Each row is a point on a landscape with many valleys, with its height.
A ball rolls from a point to the lowest of its 4 nearest points, and stops where none of them is lower. Distance is the straight distance between rows; heights are no part of it.
<49> h=42.6: 16, 6, 17, -11, 7, -6, -23, 2
<367> h=77.1: -2, -14, 25, -16, -15, -21, -21, -15
<614> h=44.7: 6, -2, -8, -8, 6, -2, 2, -1
<73> h=61.4: -14, -17, 8, -23, -17, -20, 9, -21
<500> h=26.0: -9, 1, -7, 38, -3, -4, -25, 18
<577> h=19.9: 10, -1, 42, -27, 5, -3, -19, -8
<355> h=22.7: 6, -3, 3, -3, -10, -17, -24, 3
<35> h=17.7: -12, 10, -12, 42, 12, 8, -20, 18
<118> h=44.3: -8, 9, -15, 31, 15, 13, -4, 16
<216> h=21.4: -3, -2, -9, 9, -8, -7, -16, 10
<284> h=17.4: -9, 16, -15, 38, 10, 21, 17, 8
<454> h=15.4: 4, 9, -14, 10, 13, 12, -2, 18
<601> h=52.8: -4, -10, 35, -30, -3, -12, -17, -14
<547> h=58.8: -11, -14, 8, -29, -18, -13, 25, -27
<384> h=17.5: 9, 23, -15, 33, 18, 28, 27, 9
<276> h=48.0: -5, -15, 24, -26, -4, -13, -6, -19
<339> h=60.4: 10, 2, 4, -24, 7, 3, 20, -13
<10> h=63.5: -9, -19, 24, -22, -17, -20, -13, -16
<30> h=26.4: -4, 3, -13, 19, 3, 1, -10, 13
<20> h=65.6: -9, -7, -12, -6, -18, -7, 10, -5
<453> h=22.6: -16, -7, -15, 16, -13, -4, -10, 10
<157> h=40.8: 1, -8, 24, -23, -1, -14, -10, -10
<594> h=39.5: -1, 15, -14, 33, 24, 18, -5, 19
<281> h=32.4: 7, -6, 26, -28, 6, -3, -10, -12
<306> h=23.1: -8, -2, -9, 25, -10, -4, -22, 17
<491> h=45.5: 3, 6, -12, -2, 2, 1, 11, 5
<138> h=37.7: -8, -1, -17, 16, -14, 9, 23, -5
<17> h=60.2: 12, 7, -12, -2, 16, 15, 15, 5
<211> h=60.1: -4, -11, -6, -13, -24, -6, 28, -16
<658> h=21.7: -4, -7, -7, 9, -15, -11, -20, 7
<176> h=33.5: -5, 3, -16, 19, 2, 9, 1, 15
<110> h=29.5: -18, 2, -18, 19, -15, 2, 17, 2
<186> h=49.4: 12, 16, -4, 25, 11, 7, -27, 23
<159> h=44.8: 9, 17, -8, 34, 24, 12, -26, 26
<463> h=51.3: -3, -5, 1, -19, -3, -6, 8, -8
<538> h=55.4: -9, -13, -3, -16, -11, -15, 1, -9
<665> h=31.3: 17, 7, -3, 5, 11, 3, -24, 16
<474> h=41.9: 7, -3, 31, -23, -2, -8, -21, -9
<248> h=63.3: 10, 2, 16, -31, 10, 7, 34, -23
<599> h=40.2: -1, -1, -16, 2, 0, 0, 0, 6
<657> h=57.6: -2, -7, -2, -23, -15, -3, 29, -20
<315> h=41.1: 10, -1, 23, -20, 3, -8, -16, -5
<586> h=51.5: -4, -9, 23, -34, 7, -1, 10, -19
<542> h=28.5: -8, -11, -7, -6, -14, -12, -8, -1
<148> h=50.1: 9, 4, -12, 2, -2, 9, 29, 0
<272> h=20.0: -12, 8, -15, 34, -3, 13, 20, 4
<662> h=17.3: 9, 14, -13, 21, 7, 27, 29, 7
<191> h=43.8: 7, 0, 22, -32, 21, 1, 1, -9
<437> h=54.6: 15, 2, -6, -9, 15, 5, -1, 6
<26> h=25.5: -29, 3, -16, 46, -3, 9, 7, 0
<642> h=57.4: 5, -6, 8, -27, -8, 1, 31, -24
<591> h=50.7: 1, -2, -14, -1, -9, 3, 22, -5
<422> h=55.5: 5, -1, -4, -20, -5, 1, 26, -13
<487> h=36.4: 20, 5, 30, -20, 13, -6, -23, -2
<592> h=25.7: 7, 5, -6, 12, 8, -3, -19, 16
<278> h=13.1: 3, 14, -15, 18, 13, 21, 14, 12
<659> h=20.3: 1, 0, -7, 15, -11, -11, -25, 17

Where does a ball stop that starts at each point below?
<49> | <659>
<601> | <577>
<315> | <577>
<176> | <278>

Call two points neighbours if one is among the 4 nearest of the other. Go from one point of each pair to the other, from neighbour to neighbour, staying as low as possible. Name the highest point that can't be avoided.
<35> and <659> | <500>
<35> and <278> | <30>
<577> and <659> | <49>
